Each row is a point on a tangle of strands that fork, close into loops and nearly touch. The rows are in no order.
In the rows, 128 means zero.
Points whose rows are less than 188 apart are linked; no others are. Some points are linked to none.
feru: [132 164  94 102 171 131 126 154 118 164 120  96 124 149 182 155 134  95
 124 106 129 164 112 153 135  73 115 104 122 153 105 139 116 153  78 123
 160 160 176 189 135 140 108 151 158  78 159]
led: [105 135 154 113  63 129 126  94 170 111 114 137 116 146  48 102  90 143
 120  89 126 122 165 101 134 108 104 171 177 109 125 101  90 152 164 151
 172 128 122 156 137 151 165 136  95 106  92]
vore: [151 109 162  86  89 153 171 110 150 153 110 134  88 111  90 117 128 137
 151 207 104  69 185 115 128 190 115 157 109 130 144 125  90 133 146  98
 115 140  86 158 143 123 154 150 117  69 149]
Buraf: [ 64 200 163 103 196 100 127 116  83 179 189 115 174 115 178 145 133 137
 116 113 184 172 143 124  97 105 112 106 114 132  79 118 114  83  96 114
 137 133 120 177 139 124 130 135 108  71 104]
banof: [ 94 106 201 123 136  93 123 156  77 117 133 147 126  99 175  93 119 115
  90 134 153 173 149 130 138 120 120  86  84  97 123 114 126  97  75 142
 116 163 150 156 154 104 121 109 119 126 132]
zodev: [ 93  90 146 133 120  61  71  91 106  66 162 181 174 137 156  98 166 113
 123 141 189 127 136 174 143 129 128  80  93 115 117 142 132 133  40 145
 131  88 108  81 115  85  94 119 114 127 121]
Feleb: [135  69 145 130 112 162 116 168 142 121 122 153  81 140 108  80 100  98
  66 127  88 115 136 139  95 163 129  91 114 109  89  97 135 119 211 134
  88 134 149 121 133 136  82 125 116 161 140]
Zolos: [ 94 128 127  94 217  95  87 161 148 128 156 165 119 117 157  97  97 121
 149 136 132 166  84 157 153  98 124  87 136  73  90  58  99  98 143 117
 138 138 145 144 141  91  96 127 122 168  99]
Zako: [151 137 134 165 104  98 144 116 103 121 140 134 152 125 193 165 129 104
  83  86  91 116 139 142 141 103 166 138 106 156 177 176 177 112  68 129
 145 158 130 101  95 107 154  83 150  88 185]
rikem: [ 74 111 165 136 100  92 105 135  90 156 200 163 196 129 167 136 132 104
  92 119 147 207 131 127 120  68 142 108 130  92 168 119 184 120  63 116
 123 134  93 131 151 113 155 112 140 115 107]
fak: [144 166 119  98 126 138 158 117 101 174 174 134 181 127 147 155 123 146
 183 139 186 116  72 129 134 119 158  80 122 133 135 161 159 131 102 122
 126 146  91 140 147 102 157 110 163 128  87]
vanub: [146 149 151 121 101 117 133 108  71 126 122 104 130 152 142 141 134 135
 121 169 151  92 109 139 123 133  72 187  98 160 161 185 123  97  88 114
 105 158 113 107 143 131 150 141 139  95 127]
kivu: [124 156 133 133 157  70 129 154  85 164 146  87 139 107 136  95  70 146
 143 141 151  76 144  82 116 124 108 153 101 154 113  87 116 114  79 138
 159 142 155 174 101 126 138 137 158  70  99]
gil: [ 92 104 164 118 147 103  95 120 140  88 124 148 123 114 108 122  61 136
 154 143 132 113  99 102 146 123 111  74 104  54  96  59 111  99 133 125
 122 120 130 141 108  99 121 119 130 175 108]
Fikin: [121 183 102  70 154 123 106 140  90 167 154 138 160 152 179 151 174 144
 169 156 191 130  72 148 137  89  97  57 105 152 122 163  98 114  94 114
 126 109 104 136 175  96 119 132 147  98 104]
pusep: [191 130 122 117 103 155 166 127 128 139  86 126  95 149 104 130 146  94
 125 153 112  72 212 111 133 135 120 165 130 149 151 162 110 126 154  89
  70 146 114 111 138 114 125 165  96 121 160]
girad: [134 172 101 123 144  89 142 112 104 132 153  76 162 128 195 116  85 109
 127 151 125 123 131 113 109 117 124 128 102 155 113 120 159 141  97 127
 131 112 115 138  95 124 140 129 169  86 114]
laba: [121  97 172 130 127 143 130 155 164  97 133 172 145  87 113 113 137  78
 130 150 119 115 122 136 116 155 168 125 115  84 119  83 117  63 156 125
  97 163  82 159 150 127 111 100 110 166 124]
Vudet: [142  74 163 119  85 100 161  97 142  95  86 138 123 117 131 143 174 139
 152 138  98 122 145 165 152 136 125 140  83 177 109 148 152 123 133 135
  98 125  96 126  98 114 130 176 109 110 192]
fel: [146 149 143  73 135 207 151 159  74 198 129 154 118 155 115 165 180 109
 135 166 148  94  86 143  83 174 120 123 132 103 198 146 118  63 153 109
  59 156 103 107 135 142 119 116 153  94  89]
siv: [191 170 100 146 170 112 183 123 164 152 109  90 103 155 101 134 118 101
 120  95 119 147 206 119 105  91 120 205 130 173 133 122 161  99 161 126
 123 139 135 145 136 153 138 133 118  86 176]
Zekom: [145 122 190 130 121 153 154  75 163 121 139 141 104  93  83 146  76 137
 126 154  97  92 153  72 148 170 108  83  58 141 119 122 135 115 146 126
 143 152 110 134 141 114 125  90 137 128 113]
Fos: [ 70  78 120 180  83  86 107 107 173  80 133 156 104  91 120 131 123 150
 142 134 102 135 128 105 146 133 120 110 131 109 148 101 104 173 144 189
 145 113 151 135 128 165 139 142 116 154 120]
gudu: [118 159 180 103 177 127  98 142  71 142 166 139 155  88 131 119 116 111
 101 133 174 162 101 140 122 112 109 115  90  90 116 122 112  57 113 122
 135 165 142 146 136 114 109 151  87 123 110]
piz: [145  96 148  99  94 154 115 137  90  90 147 169 162 104  86 106 124 116
 134 171 147 109  92 130 106 162 145  87  69  91 149 120  98  79 138 134
 101 154  90 158 123  87 113 101 118 160 123]
puzim: [129 108 127 129 127 148  80 117 127 152 188 184 192 145 128 119 105 138
 152 180 195 119 102 160 138 118 154  39  73  75  99 111 113  98  91  82
 114 101  63 115 111  83  66 100 120 164 112]
niv: [125 165 109 124 137 119 187  97 146 144  88  62 107 144  68 130  75 166
 156 113 185 113 160  95  94 118 143 167 131 143 108 105 118 172 131 148
 188 145 109 176 135 184 185 103 149  73 159]
Vokas: [ 71 123 154 102 228 138  92 146 125 155 143 152 133  80 120 134 113 169
 141 134 165 152  91 113 120 116 102  81 113 135  83  92  63 141 126 113
 135 121 116 193 105 123  98 138  86  82  99]
mafef: [156 128 102 104 169 160 112 140 151 118 123 138 116 118 104 114 161 114
 135 166 133 129 101 137 122 133 114 120 104 120 140 131 110  97 173 112
 111 120 123 101 141 101  90 154 124 109 100]
sigi: [173 162  54 117 202 158 104 183 105 151 110 110 131 143 118 130 167 124
 126 131 119 163 128 108 103  84 120 134 143 141 130 133 189 143 149  91
 147 115 197 104 111 147 123 108 137 145 152]
kuni: [ 84 101 146 198  40 119 121  97 205 114  97 119 114 138  85 162 114 130
 106  96  61 143 188 114 132 130 130 156 193 147  99 105 114 174 153 119
 139 106  96 120 145 188 142 128  92 184 154]
Muvan: [128 172 114  51 191 141 111 138  82 158 115 135 132 132 107 107 101 137
 151 158 153 112  79 131 120 117  55 130 105 131 102 111 102 116 141 117
 152 153 142 171 147 148 103 126 149  77 133]
feb: [142 132 123 151 115 110 141 140 113  73 107 128 115 121 160 132 159  64
  71 100  81 174 155 145 187 104 117 154 141 123 189 133 149 102 103 161
 176 147 168  82 114 165 124  87 115 147 145]
bego: [116 115 156 155  86  98 176  73 148 113 113  84  98 112 115 159  83 166
 138 104 129 117 125  94 131 148 147 117 131 169 138 146 143 180  60 176
 154 120 153 168 120 139 171 114 161 103 140]
guk: [131 124  92 115 162  97  92 148  86 120 166 127 146 170 179 110 145 105
 119 112 142 188 112 177 154  85 143 134 157 109 143 127 169 126  99 131
 127  95 155  71 123  88 103 107 130 173  93]
litas: [ 93 102  76 120 157 100  94 104 183 126 116 152  74 174 110  93 118 167
 147  77 145 136 130 139 124 102 140 173 136 114 111 103 111 176 142 191
 169  95 160 123 156 108 148 172 123 110 106]
dani: [121 121  88 142 160  99  93 114 132  88 131 130  92 150 156  88 105 140
 136 146 146 108 130 125 155 131 125 109  84 101 102 110 136 132 122 154
 102  79 108  66 119  60  88 164 142 176 103]
Ruv: [156 116  90 128 186 127 127 142 134 146 125  82 127 129 164 151 181 121
 130 107 124 193 120 179  90  96 136 148 179 156 133 170 158 172  99 150
 122 118 158 113 113  98 118 188 117 129 142]
toril: [ 86  98 130 111 111 130 168  66 183 108 111 119 112 139  50 136 101 178
 143 101 173  88 137  64 137 173 122 176 174 112 139  92 104 182 155 146
 115 103 101 144 134 144 168 140 128  98 100]
letu: [111 100 131 179 106 144 100 163 157 104  92 177  77 139 115  86 124 111
  89  90  55 160 130 153 111 113 126 126 175 101 110  93 132 122 167 169
 117 127 167 106 144 172 122 107 131 177 138]
Rivu: [ 87 125 126 120 117 100  96 141  98 109  84 128  78 136 100  88  70 159
 134 112 133 170 143 101 120  82 110 116 159  72 102  69 133 136 113 170
 175 138 208 150 134 145 153 119 143 109 127]
Menag: [161 186 157 103 207 162 162 170 118 194 156 137 154 120 159 130 175 128
 138 136 142 136 125 157 115 126 110 141 138 150 132 132 145  82 138  71
 120 160 122 158 140 135 113 133 128  58 127]
dugor: [ 83 106 120 135 104 128 185  63 167 146  89  45 121 142  72 139  89 207
 152  95 166 108 178  57 148 143 145 169 170 158  92 126 143 194 125 126
 174 102  86 126 147 170 185 137 104  99 126]
kavaz: [137 149 144  93 135 129 123 103  75 189 109 130  80 143 115 110  83 162
 159 169 139  95 142 104  74 110  54 150  96 119 105 148  97 152 129 127
 132 170 144 182 177 133 159 133 144  68 142]
gop: [125 132 148 146 122 123 109 165 115 141 164 131 179 127 147 130  93  94
  99 126  96 169 124 116 143  78 146 130 129  79 156 108 175  82  95 102
 143 137 115 130 113 138 158  88 155 151 126]
mudek: [ 72 129  98 135 152  91 137 112 116 125 138  59 147 138 188 128  83 106
 122 125 153 156 111  94 119  86 130 106 127 107 117 109 138 133  77 168
 125 114 135 138 122 134 147 109 182 164 105]
ligel: [ 71  85 148 120 168 117 102  93 137 113 168 134 163  98 184 110 110 138
 141 131 143 126 118 128 137 118 123  69  89 133  80 126 114 160 100 113
 122 112 149 172  94 102  94 131 110  95 105]
Tun: [110 130 110 116 151 141  69 154 143 161 167 198 176 138 158 114 127 161
 152 151 156 103  40 163 158 152 137  69 101  95 120 121 107 111 121  91
 141 102  97 122  95  82  98 158 150 148 122]
Vulim: [115 109 148 168  58 133 122 115 181 118 118 123 106 144 111 117  48 121
 123 130  85 118 185 101 168 133 143 118 166  92  93  93 115 141 163  98
 136 125 124 152 161 128 135 121 118 197 137]
Defi: [ 96 109 139 141  81  90 148  81 207 108 106 117 125 130  97 106 122 107
  90  97  93 132 194 110 154  92 106 180 164 139  94 115 120 163 127 145
 149  88  93 113 119 144 152 158 100 120 113]
zezu: [ 86 111  77 136 203  79  98 124 193 113 132 104 128 146 145 111 138 139
 163 105 149 114 106 132 121 119 149 157 109 113 112 109 142 149 120 186
 113  74 118  99 128  88 140 170 125 157  89]
nidu: [160 139  94 148 141 136 148 167 130 109  92  94 124 133 108 175 175 114
 138  92  69 150 157 115 144  96 176 168 166 160 162 130 144 121 139 134
 113 142 183 116 112 109 124  94  82 169 170]
Sime: [178 128 141 150 139 125 114 177  94 161 138 135 140 134 136 138 125  84
 123 190 129  83 166 104 101 121 112 107  79 170 148 142 149 132 103  63
  83 119 107 125 101 104  99 139 132  88 174]
budip: [124 118  65  72 166 150 161  84 177 135 104 103 112 164  95 125 122 160
 129 121 151 132 145 117 123 118 125 186 157 113  99 102 118 183 161 145
 124 105 107 122 138 122 138 178 127  86 106]
dez: [116 141 151  87 139 143 119 163 102 135 124 154 100 107  95 114  88 136
 122 150 132 102  93 104 103 160 124  81 121  60 101  69 121 101 185 100
 110 121 135 168 121 141 118 132 179 146  91]
bag: [127 146 155  97 163 100 159 136 134 121 176 130 161 118 175 152 169 112
 160  92 124 206 123 166 124  96 164 125 120 153 113 139 173  71  88 125
 117 148 102 144 142 111 143 138  85  99 138]
beniz: [109  77 156 160  89  78 109 119 118  82 140 151 142  88 189 133  86  84
  90 148 107 152 160 127 183 119 130  60 117  99 160 105 136 121  83 169
 146 113 125  84 108 128 112  88 127 180 142]
fitem: [161 137 169 123  96 127 185  91 131 148 129 118 119 140 142 163 121 137
 157 198 132  61 154 125 131 180  75 159  71 142 148 171  98 134  92  89
  77 156  88 165 123 115 164 137 155  86 129]
Muk: [130 130 184  96 126 135  86 152  69 157 185 177 185 111 130 112 115 124
 112 178 179 131 102 144 129 132 143  59  63 124 121 133 107  88 105  75
 144 159  88 142 134  79 105 105  94 130 136]
Vipo: [101 150 124 163  70 130 139 155 142  95 103 136 113  99  89 156 237 117
 130  91  80 137 148 154 177 135 132 155 145 162 134 149 123 120 186 157
 177 136 152 106 138 197 132 137  91 185 143]
legi: [111 108 128 114 149 143  95 163 119 122 108 153  64 117 114  89 101 135
 116 106  81 183 104 162  99 118 143 113 156  76 105  74 136 106 146 189
 142 162 202 150 145 148 100 106 132 139 112]
Laves: [120 111  78 157 152 110 122 124 156 113  94  58 121 132 139 137 111 112
 112  83 136 179 133 128  93  80 144 158 164 140 125 137 180 178 108 183
 121 119 149  84 143 166 137 154 131 170 157]
Defe: [176 127 102 160  95 143 133 122 118 119 140 171 158 160 113 126 151 130
 133 170 149 102 106  96 129 121 143 131 115 127 190 143 129 112 128 115
  59 103  87  79 121  74  94  93 113 168 137]
Tuko: [147 122 126  87 129 151  85 119  72 172 197 197 191 166 135 135 174 128
 146 185 181 148 104 177 121 126 135 133 141 133 155 172 126 109 126  73
 108 124  77  99 157  93 145 143  93  94 118]
Nek: [140 139  58 190 109 118 123 125  89  88 106 109 137 143 141 131 193 163
 134  95 134 134 114 122 124 111 154 162 170 150 188 173 130 147 137 143
 116  97 118  32 129  96 141  96 101 187 137]
Fotav: [163 157  96 112 189 134 102 187 107 140 173 139 188 169 176 115 152 101
 127 110 155 190  91 143 132  78 118 128 159 165 123 130 152 137  88 103
  88 104 131 115 122  89  71  92 110 133 146]
nok: [180 134 114 139 144 118 126 174 112 107 108  93 116 132 163  92 111  79
  75 132  96 169 153 128 144 102 120 119 123 117 139 128 132 105 126 118
 161 163 185 119 113 131 103 132 113 151 170]
kebol: [ 67 106 166 111 172 143 110 148 133 135 117 163  97  95 140  92 155 145
 153 103 130 150  48 158  77 128 157  92 153  72  99 111 104 121 118 175
 135 151 151 184 151 121 116 121 152 112  82]
kof: [111 135 120 177  71 125 122 143 102  37 114 119 116 112 126 118 169 104
 122 122  89 141 118 122 174 145 121 130 158 131 139 127 126 101 151 138
 176 135 123 103 138 172 119 102 112 152 138]
Gazud: [ 80  98 142 127  84  71 127 104 127  72  90 121 130  89 166  97 166 135
 103 159 116 120 131 135 173 117 119 101  72 126 138 164 104 156  72 162
 147 128 157 107 140 122 154 134 155 126 153]
nised: [164 118 121  59 151 153 118 158 112 114 164 143 165 131 156 128 161 100
  94 112  91 165  76 192 129 118 157 138 129 138 159 160 142 125 153  90
 129 144 172 105 114 121 124  99 115 118 165]
lonor: [127 122 154  47 161 141 101 120 153 148 122 133  80 166  89  83 106 123
 121 142 153 134 172 125 107  97  69 123 106 114  91 112  63 145 150 111
 164 129 124 143 170 103 130 184  83  55 104]
vozil: [175 139  98 146 130 142 121 156  87  98 136 101 147 144  91 172 190 102
 120  87 124 140  99 148 110 119 181 174 189 136 194 160 143 134 143 103
  89  97 161  86  85 101 131 104 102 186 141]
semom: [183 135  92 118 159 131 199 119 109 189 118  75 142 132 158 163 133 145
 157 145 147  86 135 126  98 153 103 173 136 167 138 160 167 169 145  95
 118 154  98 127 122 164 152 166 167  71 172]
Pur: [132 119 172  81 153 176 157  74 149 164 134 163 132 110 135 148  98 178
 184 183 137  78 113 114 162 167 110  80  80 139 107 144 115 125 129 112
 113 138 126 154 152  97 116 122 141  78 104]
gepin: [ 83 132 187 184 109 111 128 120 126 131  97 129 102  96 110 130  75 117
 101 100  77 119 159  72 132 120 104 128 117  84 128  86 154 100 135 160
 184 152 134 170 113 165 165 117 138 153 105]
zomud: [190 139 122 123 110 187 133 135 139 153 105 103  68 154  62 113 159 107
 123  93  58 155 142 161 104 162 154 153 162 131 117 123 114 111 200 144
 150 125 189 148 126 149 122  97  99 137  98]
Rumam: [113 153  89  90 211 152 100 177 181 185 135 130 143 123 145 102 112 126
 174 106 144 165  86 169 123 106 125 112 191  84  90  93 132 113 152 124
 135 116 154 146 146 143 120 148 144 174  96]
lafe: [158  98 115 143  97 108 156 128 148 120  75  76 123 117 113 167 133 120
 141  91  90 147 163 129 102 105 154 169 126 177 111 138 154 163 112 134
 112 107  95 141  96 112 169 193 133 101 181]
Lek: [163 172  84 186 134 140 158 132  53 121 117  59 155 153 132 165 151 133
 130 130 153  86 117  87 110 109 138 140 141 179 176 170 154 157 120  94
 110 104  95  59 112 108 145  98 141 141 149]
dut: [122 119 144 165  68 184 165  82 157 152 122 114  83 142  57 123  54 180
 113 115 107 132 121 107 107 187 132 123 130 108 115 126  98 176 153 101
 154 133 161 184 127 158 143  93 171 159 109]
Doluf: [127 114 116 218  71 120 155 110 143 103  86  75 108 143 123 203 125 132
 126  66  87 133 153 114 112 146 157 184 186 181 112 145 153 200 126 117
 111 110  91 116 118 169 140 145 122 160 181]
keri: [146 190 112  97 189 144 141 181 134 199 172 153 216 103 155 128 154 106
 145 110 165 162 110 145 133 116  83 112 167 183  92 119 135  89 116  90
 136 138  73 162 126 172  95 127 124 115 107]
pip: [ 57 127 160 146 115  74 134  74 121  73 137 114 143 104 166 115 131 123
 120 110 157 123 156  75 162 104 124 107 105 126 132 128 120 126  71 180
 129 107 150 129 109 143 156 105 169 153  84]
Sor: [101  73 189 118 105 105  95 152 146 100 118 164  93 104 122  79  98  94
  93 124 129 142 154 113 117 122 109  92  94 143  89  90 108 135 144 146
 123 166 146 143 148 136  99 141  90 133 157]
mugu: [110 119 169 139  99 108 151  70 169  72 129 168 187  98 100 124 150 132
 145 136 139 110 116 142 159 154 119 153 105 139 138 131 115  78 128 175
 128 136  85 124  91 145 133 121 110 115  93]
gefot: [189 175  97  92 227 132 157 169 106 202 162  99 150 131 159 179 170 112
 127 126 148 109 166 127 104 133  85 180 114 188 151 147 171 116 119  80
 109 119 107 110 108 139 113 155 128  67 153]
Dabu: [169 120 120 108 150 190 124 138  98 175 141 145 158 147 159 168 177 127
 144 203 158  78 134 125 108 139  98 112 108 157 163 179 144 141  92  45
  60  98  60  79 110 108  94 137 133  79 157]
Taz: [ 93  93 109 137  89 104  89 144 158  91 117 157  66 128  50 112 148 144
  98  92  76 134 141 166 141 171 141 156 175 138 111  93  69 152 182 199
 178 108 189 110 117 183 117 154  67 157 107]
zuvem: [143 132  96 131 133 177 128  98 155 133 121 133 101 146 144 123  80 158
 144 126 101 103  90 110 153 112 128  86 117 104 105 141 137 154 161 104
 155 135 163 155 121 123 104 111 183 116 122]
mimit: [152 127  80 159 109  84 116  94 126  56  94 124 107  97 153 170 110 108
 104 109  89 125 146 147 147 131 148 118 126 152 123 130 132 172 126 143
 118 132 157  70 138  93 111 139 110 166 168]
Susi: [146 105 151  58  76 148 118 122 172 126 136 180 106 148  68  89 121 149
 114  93 136 123 159 159  97 108 109 140 138 106 126 118  90 155 175 151
 136 117 115 134 169 106 134 155  79  83 128]
Rozel: [ 88 129 110 164  64 159  89  85 148 108  94 116  71 161  70 100 134 196
 128  89  93  97 139 118 169 186 148 139 164 115  80 116  95 135 206 114
 167 123 124  93 157 136 105 115  98 137 123]
zul: [131 154 115 154 117 145 157 132 132 116  89 108 123 127 123 110 128 137
 139 122 121 143 108 133 104 141 135 180 132 121 126 139 137 107 156 146
 157 186 160 173 156 174 166 110 140 120 153]
kef: [100 134 110 140  97 114  92 143  85 106  93  84 114 134  82 105  80 157
 116 144 129 128 137  89 138 131 115 143 134 105 117 109 135 150 131 131
 144 118 163 121 141 122 140 167 147 145 136]
Bas: [107 129  99 124  98 172  95 121 132 125 107  96  86 160  32 118 135 151
  78  89  74 126 147 147 112 193 132 185 165 113  84 104 103 122 196 153
 164  94 161 108 141 165 141 115  75 133 119]
bekod: [164 145  89 134 158 179 126 180 131 139  91  90  95 160  67 134 143 120
 140 101  79 164 147  92 128 124 150 153 166 122 130 107 164 128 170 119
 150 127 168 135 136 124 127 112 126 172 121]
Moni: [165 163 107 105 118 189 137 151  92 171 104  95  98 140 104 181 166 130
 157 149 131  76  85 140  88 159 131 158 160 165 172 167 121  89 167 120
  79 146 140 107 126 154 135 150 130 113 130]
seme: [125 134 124 114 141 142  89 206 133 156 137 123 174 114 171 122 108  91
 159 127 127 162  70 134 131 110 148 105 192  92 141 104 153  97 131 115
 148 126 134 159 125 152 140 123 166 184 109]
vinin: [127 130 154 135  76 141 123 104  86 101 141 157 161 148 134 127 151 124
  98 116 122 114  78 151 136 107 121 156  86 129 169 181 138  89  99 138
 147 177 129  99 116 139 154 101 152  99 130]
Vovor: [ 94  84 170  97 135 133 136  86 164 131 122 195  85  87 100  77  93 171
 127 143 137  92 160 108 134 165 133 118 127  91 100 101  92 127 191 150
 112 147 124 163 138 146 138 112 103 105  94]
Sotun: [126 135 143 193  80 133 136 100 141  97 119 115 132 116  80 161 123 145
 141 140 176  92 116  93 110 164 125 129 148 158 143 159 163 140 125 141
  98 103  91  96 128 154 122 149 142 156 112]
vas: [121  82 129 158  46 137 119 125 185  98  98 159  70 146 105 125 148 149
 115 123 100 100 127 172 121 188 160 139 124 132 109 146  69 160 182 130
 105 100 131 128 127 128 140 172 150 143 124]
Tizi: [ 72  99 102 132 153  95 122  94 142 120 126  83 113 119 185 130 111 110
 108 101 151 178 149 127 107  86 128 124 157 120 122 119 122 183 101 195
 123 117 174 142 141 157 137 160 147  98 127]
pofo: [186 136  93  99 148 132 116 126 104 140 136 148 176 157 147 127 174 131
 115 143 145 125  86 142 114  92 136 161 134 177 156 166 124 137  99  96
  48 111 119  66 109  61  91 105  90 137 155]
sekiz: [148 143 174 113 149 120 172 133 140 142 129 140 140  86 138 135 133 112
 174 120 124 120 125 141 125 128 166 148 130 136 116 120 151  83 112 129
 130 163  93 201 124 118 128 146 127  61 122]
Sume: [192 110 127 163 108 161 175 101 116 108 106 143 137 147 160 134 173 104
 149 167 134  71 178 145 147 135 119 133 128 154 177 161 124 137 148 111
  62 123 104  66  80  92 108  95  88 130 178]
Voso: [111 102 124 150 119 104  83 145 106 101 146 171 121 111 202  97 135  96
 107 126 121 205 138 161 165 115 125  96 151  44 174 112 154  85 104 174
 119 114 151  92 132 107 106 135 136 174 106]
Nad: [212 145 117  50 170 182 114 181 104 168 157 149 130 156 148 118 196 128
 121 121 105 128  79 203 101 169 139 128 141 148 135 161  96 101 169  88
 111 122 189 123 108 146  83  87 124 129  97]
tila: [ 71  58 158 152 135  86  88 110 159  84 144 181 123 113 177 124 146 156
 150 120 158 124 107 165 144 163 150  56  96  91 124 128 105 139  78 153
 128 120 125 133 109  86  97 131 129 129 134]
Dimol: [162 149 119 169 118 132 146 142 150 132 124  92 128 130 150 125  54 111
 107 141  90  84 190  94 150 137 145 125 144 148 107 119 145 159 146  61
 130 113 131 152 123 126 143 122 133 147 170]
bib: [114 142 191 111 158  88 154  89  82 136 109 134  86  85 109  95  84 162
 137 133 173  87 154  71 106 128 108 154 106 123 126 140  97 117 112 137
 116 154 149 190 118 137 173 125 133  70 100]
gudak: [125 148 164 235  68 140 139 127 124 141 133 136 124  92 109 163  92 133
 111 120  84 124 146  85 134 189 128 127 131 108 148 135 164  95 156 112
 141 145 137 134 120 167 131 111 158 197 125]
zam: [149 137 110 145  71 171 123 131 138 126  80 122  88 148  74 136 193 123
 132 144 110  85 142 140 105 178 154 150 156 148 160 164  88 134 190 131
  68 108 133  83 129 121 130 159 124 147 117]
Tiga: [105  94 116 106 109  56 102 134 127  62 132 166 144 113 172 118 208 105
 113 139 140 138 144 179 199 117 127 109  83 123 179 154 105 125  71 189
 142 127 129  65 148 106 133 129 121 136 119]
kop: [106 109 118 164  92 157 149  97 185 143 111 130  84 126 111 117 124 162
 108 116 121 102  64 150  88 179 147 144 122 103 126 135  87 135 177 145
 112 120 134 157 115 150 144 127 169 125  81]
rutut: [136 146 104 109 182 124 143 176 137 162 105  60 112 142 129 130 100  91
 157  93 155 154  97 122  97  86 141 118 178 120 114 106 143 153 111 160
 193 150 173 192 148 165 160 143 156 117 117]
dop: [120 200 113 115 165  99 155 137  87 171 202  92 177 140 223 166 135 117
 118  98 158 149 124 151 101  94 132 121  97 183  92 144 133 125  75 111
 156 134 111 161 132 158 135 130 165  64 148]
tar: [169  94  94 122 114 130  80 160 105  75 159 145 149 140 131 141 206 108
 101 105  81 135  98 206 134 139 179 156 125 120 190 168 118 148 124 115
 121 124 146  49 112  81 116 105  88 178 154]
daniv: [200 134 155 126 160 121 123 183 102 130 156 125 118 132 131 113 143  74
  85 142 113 128 155 126 102 123 104 137  76 168 162 139 136  85 134  95
 104 161 153 111 109 119 105 126  86 136 166]
maso: [126 160 112  95 139 188 169 133 143 187 121 127 152 125 131 175 112 164
 185 160 140  66  96  97 134 159 127  89 124 134 116 143 158 142 154 106
 150 135 109 154 143 140 131 131 190 110 110]
leri: [130 128 134 126  95 182 151 100 170 127 101 132  98 107  76 132 115 142
 130 194 104  80 161  60 156 181 142 109 112  96 130 116 115 142 168  98
 128 120  92 116 162 125 117 142 137 121 112]
ser: [119 168 114  96 167 118  89 192 114 198 183 153 206  92 172 136 126 104
 140 102 184 158  63 131 125  88 102  93 173 142 111  90 158 118  99 113
 143 125  92 144 129 190 134 112 177 182 121]
dorip: [132 115 161 214  59 122 133 118 123  81 157 154 155  99 140 142 103 106
 119 142  93 120 172  83 161 144 119  96 100 123 159 133 189 105 102 136
 131 113 105 117 100 138 111  90 131 199 138]
Sivun: [153 129 108 118 121 140 207  52 124 151  96  63 116 148 119 171 110 171
 151 166 148  91 163 108 130 173 108 173 138 173 130 165 139 199  91 122
 117 104  82 103 129 132 151 181 162  90 142]
vosar: [131 178 101 172  87 118 163 103  85 122 158  58 162 151 131 145  96 148
 125 124 139 125  96  70 148 137 143 126 115 162 149 163 152 130  69  83
 145  95  92 109 128 109 148  69 162 163 114]
Dud: [107  88 143 155  66  88 176  96 212  78 105 155 144  92 103 150 165 147
 128 127 107 114 151 149 174 150 141 130 108 152  98 140 114 126 146 164
 122 117  79 111  79 142 130 150 105 175 162]

A tip is a point with one link. Name the tips that can be reached along the links from each point below, in the order of the rows.
nised | sigi, Taz, Rozel, Nad, vosar
Defi | niv, dani, lonor, mugu, Dimol
kof | Vipo, Dabu
gop | rikem, dez, bag, Sivun

How many points has the smallest loop of links through each point below? Write 0 if it is on no loop.
vas | 0
bib | 0
Sime | 0
